Each row is a point on a tangle of strands that fork, close into loops and nearly touch. The rows are in no order.
(in the rows, 128 means zero)
Points whose rows are less than 49.3 apart are linked; no others are. Some points are linked to none.
Guma: 133 128 141 134 136 129 129 123 127 110 135 110 132 133 130 142 117 126 136 139 129 145 129 126 111 142
robi: 124 141 135 100 127 119 146 110 133  91 113 129 114 141 122 120 136 158 126 116  86 137 126 139 136 133
sase: 105 121 119 138 135 140 122 142 134 162 140 141 142 132 136 122 130  97 116 138 127 106 116 145 131 110
mifaf: 146 141 136 143 147 141  97 130 144 134 143 112 160 132 133 178 128 106 134 133 156 150 150 124 107 132
pur: 148  92 128 151 135 122 123 108 120 118 125  86 130 144 140  96 117 105 146 163 141 112 111 152 101 137
Sig: 142  97 110 134 100 127 148 109 123 127 128 122 117 109 125  97 134 146 121 142 110  93 115 152 139 121
kav: 164 119 123 129 117 143 112 120 118 162 146 127 153  99 120 152 128 140 112 123 150  83 116 125 128 122
pido: 114 104 150 151 120 132 117 134 116  98 121 119 103 150 135  86 120 120 141 131 120 154 124 137 113 122
napun: 112 134 125 104 128 107 154 121 131 122 113 127 129 144 125 107 124 119 127 134  96 128 113 149 136 136
sisis: 118 119 124 146 125 138 121 151 130 149 134 141 132 117 132 132 124 114 128 134 144 124 131 115 129 124
Rilis: 107 144 105 112 120 117 138 146 119 159 122 166 116  92 121 121 143 138 113 105 136 115 132  95 159 132
Solid:  99 143 102 133 127 109 138 153 124 152 117 157 100 126 118  97 120 119 143 124 153 143 141  92 146 134
vevu: 161 130 120 124 123 132 140 131 121 139 132 124 129  96 118 157 117 148 127 124 143 114 133 100 135 147
fifi: 125 141 125 112 120 128 129 132 117 116 120 158  98 109 124 118 141 181 128  96 122 140 145  97 149 124
Pupo: 130 134 118 119 130 120 143 109 129 131 121 112 143 137 127 129 126 107 125 150 117 109 107 154 122 139
lupa: 125  98 150 160 117 140 120 134 115  95 126 113 105 140 135  93 119 131 143 142 131 145 126 126 111 125
Meral: 132 150 132 111 125 123 139 103 128  93 123 109 141 141 125 138 135 132 122 130  99 131 115 152 116 131
Pum: 145 144 140 122 125 136 124 125 132 117 137 126 144 116 123 176 129 144 118 114 126 138 138 109 123 130
gidil: 102 141 141 107 119 129 117 120 135 114 129 150 138 142 135 133 140 145 108 103  89 140 123 137 127 105
kofon: 106 126 116 154 111 136 117 156 123 154 133 164 114 107 121 111 138 133 119 115 141 122 138 108 144 110
Gemev: 132 135 130 128 123 153 110 122 131 153 146 140 165 113 126 160 142 125  97 113 131  97 115 142 139 100
revi: 157 114 113 130 113 140 128 107 124 132 141 113 144 115 129 128 133 145 112 138 121  90 113 148 123 109
gopi: 125 122 105 117 110 122 157 124 124 145 122 137 118  96 121 110 138 143 119 130 119 102 119 120 157 130
Robur: 132 132 131 128 118 146 120 113 128 135 142 129 155 119 130 151 142 134 100 124 114 102 110 150 128 102
fesi: 142 109 118 132 123 128 140 124 122 132 129 110 124 125 132 121 114 124 135 156 134 110 117 131 120 141
zufe: 159 113 130 135 107 141 135 126 113 133 131 132 111  83 116 128 136 169 121 107 137 104 126 106 146 128
kir: 122  88 116 156 107 147 123 134 118 151 140 134 132 112 139  91 130 129 119 148 128  91 109 148 129 101
piz: 158 127 128 129 130 128 132  97 120 102 131  86 131 135 126 137 120 135 134 149 122 120 120 145 109 141
dum: 111 145 154 144 153 143 100 116 136 124 144 115 152 158 141 141 140  96 119 126 121 145 126 170 106 113
regon:  97 142 116 124 139 117 113 161 145 156 124 162 132 141 129 131 123  92 138 124 145 145 150 110 135 123
Mola: 140 136 133 130 139 118 127 134 146 119 123 115 135 134 129 159 114 118 148 137 150 154 154 104 112 155
radi: 133 127 124 118 115 136 137 127 129 131 134 133 132 111 126 137 135 142 114 124 115 114 120 124 135 124
bur: 116 151 132 112 132 132 116 131 141 134 133 145 154 128 128 167 136 124 114 109 122 136 134 120 128 120
sofo: 141 106 133 154 144 133 116 129 126 133 135 101 141 134 141 130 114 112 144 159 162 125 127 121 103 141
nozi: 128 130 105 126 122 121 153 140 116 143 119 146  96  90 118 109 135 160 129 116 141 120 138  92 155 139
vade: 130 118 115 129 115 130 154 130 118 126 118 131  92  95 118 100 139 166 127 124 126 119 132 110 155 135
dero: 132 132 130 140 135 125 114 147 146 137 126 128 142 133 127 153 121 101 147 132 157 157 156 102 119 139
zir: 133 143 124 108 138 109 142 106 128 125 118 100 149 145 122 129 126  88 126 151 118 119 106 166 113 148
deduk:  99 119 142 130 118 120 126 136 120 110 122 144 102 150 126  88 127 136 131 120 101 153 126 135 124 114
Kasev: 151 113 147 153 121 141 119 128 122  94 136 104 115 124 131 141 118 155 140 132 139 149 143 104 113 141
vedi: 139 156 139 104 137 119 135 112 134 101 126 115 135 143 127 165 128 142 129 117 113 151 137 120 116 143
Nomin: 111 144 125 135 149 148 110 147 151 164 146 147 157 137 138 156 132  92 113 121 139 120 131 141 137 111
Peva: 120 143 108 107 130 114 146 140 121 141 122 153 107  99 118 126 137 159 122 107 137 128 137  88 152 137
karu:  97 157 113  95 131 102 123 137 128 135 113 165 117 142 136 117 126 141 134 103 111 157 133 111 141 132
Refu: 119 122 123 153 110 144 108 157 130 158 137 160 123  98 116 127 132 126 117 112 157 116 138 105 148 116
seka: 115 118 131 153 117 129 139 146 115 113 121 132  86 130 130  84 117 139 147 132 139 147 136 106 129 125
zoli: 124 140 128 120 138 109 135 141 127 109 107 134  87 141 123 109 109 144 164 125 144 165 152  99 133 155
fub:  95 129 104 137 128 113 146 154 124 156 118 153 100 125 123  92 124 110 138 137 146 129 129 101 142 127
gasab: 104 154 119  95 123 115 113 133 137 131 122 169 130 142 135 142 132 147 126  99 110 153 143 107 139 124
Depal:  93 140 121 107 116 121 131 129 134 139 126 157 136 123 131 124 152 131 101 108  97 117 117 130 145 103
Tul: 112 144 140 127 155 122  92 142 156 131 128 133 147 164 137 147 126  83 135 120 142 172 156 135 113 124
nev: 118 126 120 144 148 125 116 153 146 159 132 132 143 140 138 138 116  77 147 144 164 133 145 115 125 133
fef: 114 136 149 122 133 122 110 127 132 103 127 131 128 158 129 130 124 129 133 117 112 168 134 128 107 131
kori: 109 130 133 124 113 142 112 135 128 141 136 159 138 115 128 146 144 139 101 102 122 122 130 117 145 105
Gub: 170 119 122 121 111 142 122 107 120 147 142 123 145  93 118 155 134 150 108 114 137  82 112 130 130 122
Tubof: 146 103 142 145 114 145 130 116 117  96 133 106 110 127 132 116 121 154 135 140 121 132 127 131 120 127
diz: 105 115  98 126 117 111 163 132 118 153 115 139 103 113 123  82 134 119 128 141 122 106 117 130 153 128
Lika: 108 152 134 108 133 121 128 122 135 128 123 133 151 151 129 136 137 101 115 127 100 128 106 162 122 114
rini: 179  98 128 142 113 139 121 112 112 120 140  98 118 103 120 128 116 167 127 137 145  98 130 121 119 134
Guko: 124 136 119 128 156 127 126 130 135 164 135 111 158 140 135 139 124  82 131 154 145 111 109 154 114 130
pusu: 163 119 128 118 102 143 130 105 118 122 137 122 140  98 119 145 141 161 103 112 122  92 114 132 139 114
fim: 108  92 145 154 117 132 127 132 116 110 122 119 109 147 136  72 119 110 135 145 119 131 112 152 114 114
bipit: 132 109 151 140 120 140 130 108 121  83 130 100 108 143 129 113 125 149 136 135 108 147 127 142 115 126
lal: 120 123 135 132 125 131 132 126 127 116 128 128 120 133 127 126 123 132 129 131 115 139 124 128 119 132
vib: 157 128 101 116 118 128 137 100 121 143 137 112 150 113 123 143 133 137 111 143 124  79 109 149 123 122
Zafa: 173 105 134 145 117 149 125 120 111 115 137 109 117 102 121 138 114 167 134 128 145 119 132 107 124 138
bog: 127 128 104 114 134 109 166 136 127 146 117 127 111 108 123 119 117 132 143 142 131 116 126 113 146 155
loru: 173 122 133 119 111 145 135 100 115 106 136 111 130 101 119 152 131 171 113 110 120 108 125 123 136 123
muvir: 122 157 127 106 134 125 130 111 134 127 131 116 158 142 128 160 141 109 114 132 108 124 111 154 115 120
ded: 126 158 139  95 134 114 132 118 137 104 118 137 131 137 130 157 133 153 126 106 106 147 138 117 129 132
sevid: 149 123 124 123 135 124 158 125 124 105 112 104  91 120 118 117 120 160 151 140 122 124 139 117 141 154
meve: 131 123 120 116 123 122 158 114 128 111 113 120 107 124 123 110 133 154 132 135 100 116 126 136 143 136
gamuk: 117 110 110 129 117 127 140 117 131 143 126 124 142 132 130 104 136 109 118 150 105  99 106 170 130 112
Sune: 112 137 140 135 139 138  97 139 144 126 137 145 142 147 129 146 129 111 123 117 128 156 146 125 121 113
bos: 129 116 129 150 149 127 117 147 138 149 131 119 141 143 145 130 121  79 145 150 164 128 130 124 115 136
Puban: 133 130 123 132 132 118 137 143 135 129 124 121 120 126 129 138 114 122 146 142 151 140 144 100 123 154
zivo: 108 144 133  97 117 123 124 120 134 121 129 156 141 130 131 141 149 149 103  99  95 126 120 126 141 104
nake: 163 116 110 109 108 122 155 103 124 121 127 118 128  93 123 129 146 160 112 121 112  82 118 139 154 126
veko: 120 126 146 136 116 152 113 110 130 108 138 123 144 138 129 132 146 135 107 124  99 133 117 159 116  96
mez:  99 131 153 125 149 114 108 140 129 127 124 133 139 169 132 113 125  79 122 125 120 151 121 160 114 121
mim: 129 103 145 179 153 147  91 137 132 129 141 110 139 148 152 125 130  93 140 138 171 144 141 132 104 115
bik: 132 118 141 126 129 124 143 114 121  90 114 103 101 141 124 104 120 148 143 137 107 139 128 139 127 143
lazi: 100 109 122 137 109 130 136 137 121 129 126 147 108 122 126  88 137 140 118 125 108 124 118 134 144 103
kogo: 118 131 122 127 130 116 143 141 130 129 120 131 112 131 127 121 112 125 149 134 135 142 137 106 127 150
kode: 106 122 124 153 121 128 125 154 125 128 125 146 101 134 126  96 119 125 145 126 149 149 145 102 127 124
sezot: 120 111 123 136 109 137 139 115 125 129 130 120 134 130 129 108 134 126 120 146 106 110 112 160 127 112
fopeb: 130 108 126 155 139 129 122 146 131 140 126 115 129 135 146 121 111  93 150 155 164 128 128 110 110 135
Zif:  90 122 142 125 144 113 124 146 123 142 123 139 131 161 134  98 124  70 125 131 117 134 115 164 126 117
supud: 153 128 137 129 134 121 133  94 118  89 121  80 126 149 125 121 120 125 142 148 120 128 123 161 105 152
daba: 123 144 116  98 126 116 144 129 119 128 119 157 101  96 116 124 148 173 124  95 126 124 137  98 162 131
ral: 120 141 150 119 146 106 125 118 124 107 118 101 143 160 125 125 125  92 126 133 114 153 113 166 107 144
lovad: 114 110 116 140 129 134 135 133 129 158 134 133 136 131 134 103 130 104 119 150 127 100 108 154 132 113
zal: 153 148 133 109 143 120 141 117 134 106 123 101 133 137 126 159 119 134 142 134 125 143 135 121 115 161
Fedi: 158 129 134 135 123 140 123 100 117 101 137  96 137 130 127 151 127 142 125 137 121 130 123 141 107 129
zon: 156 145 136 145 145 149  95 125 136 145 150 113 166 121 133 179 132 113 125 128 159 126 138 138 107 120
binus: 147 119 149 150 115 143 109 139 130 109 135 125 123 118 125 152 123 145 134 120 146 155 156 102 115 133
tugu: 138 124 131 158 138 158  93 141 140 161 154 135 152 121 138 152 121 105 120 132 164 118 144 130 128 113
vobo: 112 138 121 120 115 132 121 140 126 151 130 166 127 102 125 135 140 139 108 100 134 121 133 102 149 119
ruz: 141  97 137 156 140 133 111 112 120 122 127  95 135 146 143 112 121 104 140 161 148 119 112 151  93 126
tiv: 159 146 115  91 124 120 158 100 127 110 124 110 138 116 124 158 135 148 118 123 111  96 118 136 141 133
zeze: 145 142 114 111 133 123 145 103 128 127 126 107 144 131 125 149 127 121 125 148 118 109 112 145 120 142
sopel: 142 124 136 160 149 152  89 138 144 154 150 123 157 129 141 157 126 100 133 138 173 136 149 126 120 118
gen: 143  94 130 142 126 115 141 110 120 107 111  89 117 145 133  85 112 112 147 161 130 114 107 153 117 144
tuno: 101 135 126 111 132 111 142 131 129 134 118 141 131 145 124 115 128 112 128 128 104 128 117 139 134 129
Gufa: 126 148 134 103 127 124 124 128 131 107 122 143 124 130 130 150 131 160 127 104 112 153 142 105 134 132
Vaban: 108 126 128 150 127 142 104 158 142 151 136 156 130 126 131 132 125 109 122 122 151 136 145 115 135 111
fiku:  99 132 140 143 140 140  93 151 147 134 135 151 135 152 133 132 132  95 129 117 136 157 151 129 121 108
geki: 121 152 118 103 139 104 132 141 130 121 113 148  99 142 128 119 119 148 156 117 126 166 150  99 136 146
kun: 100 152  97 121 129 104 132 148 124 151 122 169 101 126 121 100 129 132 137 113 142 148 144  92 148 132
Ledu: 130 116 120 139 125 132 135 138 125 142 132 123 132 119 131 131 123 123 131 147 140 117 122 118 125 130
gaveg: 115 128 147 140 164 110 115 146 137 136 124 121 144 162 143 119 121  58 139 133 150 152 130 147 114 132
fovi: 104 160  99 103 130 100 122 144 122 143 120 180  99 135 130 101 130 141 142 106 126 160 139  99 149 131
fumos: 127 144 139 101 143 105 151 122 129  97 104 108 109 150 120 117 114 135 145 131 103 144 131 142 134 157
kipi: 155 129 109  99 117 121 163 106 126 120 118 120 126 102 118 139 144 158 119 119 110  95 121 133 151 128
nela: 130 140 131  98 120 121 151 100 132  95 116 127 122 125 122 131 147 165 122 115  88 122 121 137 146 121
Sas: 114 138 136 122 124 141 114 134 135 134 135 154 148 123 127 155 141 132 107 108 117 131 130 122 131 110
bovi: 127 135 151 147 141 149 105 112 126 117 144 105 151 146 137 143 141 112 122 128 120 142 118 169 100 107
zarad: 162 133 132 125 115 138 119 132 129 146 138 140 146  96 116 177 127 141 116 100 151 119 133  95 132 134
Tupod: 166 107 142 155 122 148 116 117 115 105 141 100 122 114 130 139 115 158 135 140 151 133 140 111 110 139
Zere: 145 110 123 123 129 107 155 109 121 110 109  88 113 139 126  94 111 116 151 161 121 115 115 152 130 156
rel: 156 130  98 104 123 114 152 112 128 153 129 113 144 106 123 145 127 132 120 145 129  82 106 132 135 139
Lud: 135 116 141 139 135 115 140 137 121 102 113 107 102 143 133 109 109 124 162 143 151 151 136 106 115 159
rifen: 117 144 141 116 133 117 116 133 135 109 121 140 116 149 130 128 119 137 140 113 119 168 148 115 118 140
loti: 127 109 141 130 127 118 142 119 122 102 117 106 108 142 125  90 117 125 142 142 110 139 118 147 123 138
kemis: 155 120 129 134 126 151 107 129 127 167 148 138 158 104 123 161 127 126 111 122 157  93 124 131 126 121
Fesaf: 127 121 119 133 160 116 127 135 133 163 131 113 149 147 146 121 118  72 143 161 155 108 109 153 112 138
vus: 135 123 121 130 129 124 156 133 119 116 114 120  91 120 118 115 116 153 151 141 133 131 136 108 139 150
telak: 109 134 127 115 141 101 143 140 130 124 109 132 110 146 123 107 109 116 151 132 126 146 126 122 130 152
bezip: 154 131 141 113 124 134 142 119 122  95 122 124 111 110 119 153 133 180 126 102 118 126 134 108 146 131
damuz:  96 151 118 114 144 113 102 154 150 150 122 166 136 155 129 131 119  88 136 112 133 156 155 119 132 123
bes:  86 112 135 136 134 123 121 151 123 148 126 148 122 155 134  84 124  82 124 131 115 129 112 154 127 106
Fale: 142 132 139 124 115 153 114 120 126 144 143 149 158 107 124 172 142 139  98 100 129 106 115 125 136 105
rinun: 139 139 108 114 138 123 142 131 134 163 134 127 153 114 129 159 123 115 120 140 135 101 119 120 133 138
figi: 126 128 154 150 139 141  87 137 147 115 138 122 141 145 131 155 131 109 135 125 148 172 160 123 107 120
vog: 109 131 147 138 159 120 102 145 150 135 131 128 142 168 136 132 129  68 138 125 149 160 144 142 115 124
Bure: 130 137 145 138 127 148 111 103 121 108 139 107 148 141 132 148 143 130 111 129 110 135 119 163 103 109
nof:  99 121 115 121 116 128 140 130 128 151 130 146 130 115 127 111 146 130 104 124 102 105 112 135 148 110
dotun: 147  89 114 147 102 136 132 104 121 124 138 112 127 116 127  97 132 144 120 151 117  86 114 160 127 107
makiv:  99 138 135 144 140 152  91 154 159 152 143 160 144 144 139 138 133  93 119 111 144 145 157 135 135  98
fepep: 105 117 126 132 113 124 139 127 118 111 120 141  95 132 124  81 133 154 128 119 102 137 126 131 135 116
Susam: 117 147 143 102 126 119 131 112 132  91 120 124 132 152 127 134 135 144 123 116  88 145 125 145 120 128
toge: 105 145 117  92 141  93 152 135 130 127 107 139 111 147 126 110 113 124 140 122 112 145 123 125 138 149
Budid: 143 109 132 139 129 130 144 127 118 103 115  99  98 133 133 107 107 132 158 152 139 133 128 113 120 156
Nidu: 169 131 132 122 114 142 132  95 119  97 139  96 133 119 120 156 130 163 114 125 117 117 125 138 122 126
led: 128 129 133 137 135 113 135 146 125 108 108 123  97 136 130 109 106 127 168 139 156 160 151  93 124 157
vivip: 134 101 132 147 122 125 155 127 115 105 112 109  89 131 130  83 116 142 158 151 136 126 127 120 128 142
tukib: 153 147 133 131 143 144 112 120 128 137 147 115 166 122 130 182 132 121 118 129 144 124 129 137 108 124
Moza: 141 124 143 148 112 148 106 141 131 125 139 141 132 111 125 149 129 144 123 114 145 145 150 102 128 121
buz: 116 149 131 104 140 102 119 138 133 115 112 148 112 150 131 122 114 133 147 115 123 172 148 107 127 147
vop:  99 119 102 134 126 113 154 148 118 160 118 141 106 119 124  87 124 107 135 146 137 114 113 119 145 129
gute: 131 141 113 122 141 127 129 139 137 159 133 127 154 124 134 157 126 103 129 144 142 115 123 124 126 137
Kavam: 126 116 124 126 109 126 146 101 127 109 123 115 130 139 125 105 132 133 119 139  95 112 109 164 129 118
tam: 108 152 102 100 135  99 151 140 135 149 112 149 117 124 123 130 124 130 138 125 129 133 134 102 145 150
kapor: 111 122  97 113 118 113 167 129 126 155 120 144 115  97 123  98 146 134 122 129 115  98 117 124 160 129
pup: 123 140 156 132 141 117 114 110 123  98 124  97 140 158 132 127 134  98 123 135 113 152 117 166 101 132
nok: 130  95 117 150 111 143 124 120 122 136 137 122 134 121 132 101 130 129 117 149 122 102 110 153 120 101
rif: 107 149 111 135 111 125 107 153 123 139 132 176  99 113 119 100 140 152 123  97 142 144 148  88 152 114
gogo: 135 149 126  89 132 112 154 107 131 102 115 128 122 121 124 148 141 166 122 111  99 120 128 121 150 131
medu: 142 131 101 106 126 119 149 127 129 165 130 130 143  98 122 147 134 127 117 137 133  90 108 120 141 136
didu: 154 146 136  99 132 127 145 113 126 102 123 120 123 117 118 163 134 172 126 107 114 125 135 113 144 135
voz: 123 146 138 107 145 102 139 119 126 117 113 102 146 157 122 131 122  86 127 138 115 139 110 167 111 149
lavuk: 127 109 120 143 107 148 122 137 118 166 138 146 130  94 125 119 140 136 106 124 137  92 114 121 145 113
pumov: 107 146 140 124 147 127 108 134 139 128 131 137 152 157 131 147 130  96 124 118 118 153 128 141 113 122
tol: 165 122 119 121 117 132 145 130 119 139 130 123 115  89 115 141 123 161 127 116 143 106 132  99 143 148
kagat: 137 144 144 121 120 129 117 130 132 115 130 143 136 119 125 166 130 154 120 102 128 150 150 102 129 129
Pom: 126 102 131 155 113 135 142 136 110 104 115 121  83 130 129  79 120 150 153 140 136 136 131 113 130 131
Puna: 110 158 128  95 135 117 116 133 142 130 126 160 145 142 131 154 136 130 121 103 113 150 139 117 128 123
zubaz: 119 125 136 148 116 149  98 152 132 135 137 153 135 117 125 140 131 132 120 111 142 139 152 107 133 111
guro: 151 141 138 130 131 141 117 114 128 121 142 117 152 122 126 177 131 136 117 120 129 130 131 127 114 127
Dusid: 107 135 144 126 117 135 121 116 130 114 137 133 144 138 128 137 144 135 103 116  96 129 117 147 123 105
bola: 150 120 132 147 130 160 100 138 133 159 152 130 155 114 131 157 123 121 117 130 161 113 133 125 123 117
leb: 101 130 116 144 108 134 114 150 119 144 131 169 104 109 120  93 140 145 119 102 135 135 145  96 147 106
Mok: 113 139 126 119 152 119 131 136 137 151 129 129 151 145 133 137 124  81 125 144 127 117 112 152 120 135
rina: 154 127 148 149 133 148 106 100 116  98 144  88 137 136 133 151 128 136 128 141 129 138 122 148  92 125
Vipo: 139 124 144 127 142 108 137 110 120 100 115  90 126 150 127 112 114 106 143 147 126 135 116 154 110 159
lasop: 107 140 112 131 147 120 116 164 156 168 125 152 138 139 132 137 119  71 140 132 160 138 149 114 134 126
zalot: 157 111 116 121 100 132 140 104 121 127 135 129 137  97 118 125 145 161 106 115 116  86 111 141 146 113
Vabe: 119 134 157 126 129 132 108 120 128  89 133 123 129 153 129 133 132 143 123 115 103 166 135 135 105 122
Rava: 168  98 118 137 113 137 137 110 117 122 134 100 124 110 126 118 119 160 129 150 136  96 125 131 123 135
guri: 147 125 144 127 119 142 135 119 120  92 128 121 109 114 121 140 130 179 129 112 114 139 137 114 131 130
Kig: 137 152 133  97 147 109 150 120 130 104 109 111 116 143 123 140 116 134 147 130 114 144 134 125 128 162
Gigar: 120 156 134 111 139 128 128 118 139 127 133 133 161 138 129 168 142 116 112 121 115 132 116 139 117 126
neper:  97 144 131 110 139 108 131 131 135 139 115 141 144 161 128 117 125  91 119 119 102 136 114 156 124 125
gapub: 140 128 128 123 122 132 140 116 129 119 131 121 135 124 125 142 128 142 120 133 112 122 122 130 124 128
Gel: 149 102 124 138 119 135 133 119 121 116 130 103 122 123 128 116 122 139 133 149 130 112 121 129 118 135
mipel: 150 127 140 126 111 150 115 125 132 145 146 151 148  96 119 171 141 144 104  92 142 110 123 111 138 114
Tiz: 105 145 131 116 143 111  94 148 156 135 123 154 138 164 132 138 120  88 137 111 136 173 159 124 123 125
tomi:  96 118 122 137 109 140 127 139 123 139 132 159 120 110 131 102 145 136 106 113 110 120 120 132 146  99
Zeti: 161 139 111 107 125 120 151  98 123 119 128  99 142 127 121 150 127 139 125 142 117 100 118 143 125 142
Sosef: 132 101 153 175 153 144  90 123 124 128 141 101 136 149 155 120 129  96 142 142 162 140 129 149  98 117
fibev: 119  97 130 142 113 129 143 125 117 113 117 117 103 138 130  81 123 125 138 144 118 128 117 143 127 125
vame: 142 139 139 126 140 119 129 123 134 109 124 104 136 139 128 153 115 117 146 138 134 148 139 122 108 160
zagi: 134 119 128 130 107 137 132 134 118 134 134 141 119  96 118 127 139 156 112 116 127 111 129 108 145 124
Rusaf: 133 133 141 106 142  99 146 121 123  98 105 101 118 152 120 113 111 115 144 141 115 141 120 148 123 160
Dato: 114 130 125 142 135 155 110 146 139 161 147 146 156 121 142 135 132 105 108 126 136 108 126 144 136 102
papaf: 100 156 108  90 142  92 153 135 132 144 105 150 114 132 126 116 121 124 134 122 112 137 121 119 144 145
Dadim: 106 142 152 128 153 128 106 125 134 128 135 123 155 164 137 135 133  87 122 119 123 151 121 166 112 117
Porib: 120 122 138 133 160 112 124 139 132 150 124 114 149 156 143 120 118  61 139 147 149 129 114 150 111 138
Der: 128 127 119 114 122 115 155 113 130 114 114 120 123 136 122 107 131 132 127 134  97 119 115 149 137 133
Molap: 123 132 107 118 136 115 164 134 124 133 113 130  96 116 114 108 123 149 145 136 128 124 128 110 148 152
Tazu: 135 121 139 130 117 137 135 129 117 101 123 129 100 116 122 119 129 174 134 115 114 141 139 113 134 127
Nofi: 111 147 111 131 123 119 125 148 115 127 122 167  85 116 119  89 136 167 140 105 142 149 149  90 154 122
letar: 129 129 121 133 135 143 121 118 132 148 141 114 158 135 135 136 135 110 118 141 127 105 112 165 113 109
nubi: 108 126 146 117 119 121 129 124 127  98 117 135 110 152 122  94 128 139 129 117  85 144 121 151 126 124
dak: 140  93 146 160 113 147 122 123 111 100 133 107 112 125 138 103 121 146 138 148 131 136 125 124 111 127
pog: 118 100 111 148 108 145 130 140 119 167 137 145 128  99 131 100 137 128 113 137 133  88 113 134 144 107
ked: 119 137 117 116 143 113 143 137 137 152 126 125 141 135 132 140 115  95 136 146 132 118 118 127 124 148
Sel: 119 136 107 107 131 114 155 137 130 147 121 143 123 115 125 137 127 134 129 128 126 117 130 104 143 144
sanif: 144 137 131 141 137 135 107 144 149 140 133 125 152 121 126 173 123 108 141 132 163 148 161 105 121 137
Gib: 124 123 125 129 120 133 138 132 117 110 121 143  92 103 120 103 135 177 131 109 121 133 138 107 149 122
duvom: 136 113 142 174 149 154  88 140 149 141 144 112 144 139 148 140 124  90 144 137 180 145 152 124 116 117
bevir: 108 139 115 146 117 120 123 149 119 125 121 154  88 127 123  93 123 148 145 119 151 152 146  89 139 122
zifa: 137 122 122 119 119 127 156 120 121 115 121 122 105 107 120 115 135 164 131 128 113 114 125 124 149 134
Dile: 130 117 118 147 109 144 114 151 121 175 143 160 123  86 121 122 138 124 111 112 157  97 124 107 149 120
Gopot: 159 132 126 124 123 130 132 137 130 143 132 130 131  95 121 170 117 141 131 115 155 125 141  91 137 150
ran: 145 121 130 138 118 146 117 110 123 128 140 112 151 121 132 144 134 140 106 134 122 109 116 149 114 108
gidi: 100 144 134 136 142 153  96 149 155 154 150 159 150 140 138 149 137 102 107 109 133 130 145 140 139  97
zop: 139  99 149 168 149 140 100 113 119 123 134  90 134 149 153 114 127 104 145 151 159 131 118 148  91 122
kame: 136 110 108 127 109 129 146 125 124 148 131 129 122 100 124 109 138 143 116 138 124  95 117 134 141 125

How many points has the smallest loop of links through each point below? Write 0 if it is on no loop.
nozi => 6
vobo => 17
Rava => 13
vedi => 14
fibev => 9
pumov => 0
rinun => 0

A piece is all that can be reached along the links. How many separate loops has the piece of each point below (a circle has one, a figure eight two, a Y none), and how many tips (points with one link)?
muvir => loops 3, tips 4
nev => loops 1, tips 5
Tubof => loops 2, tips 0
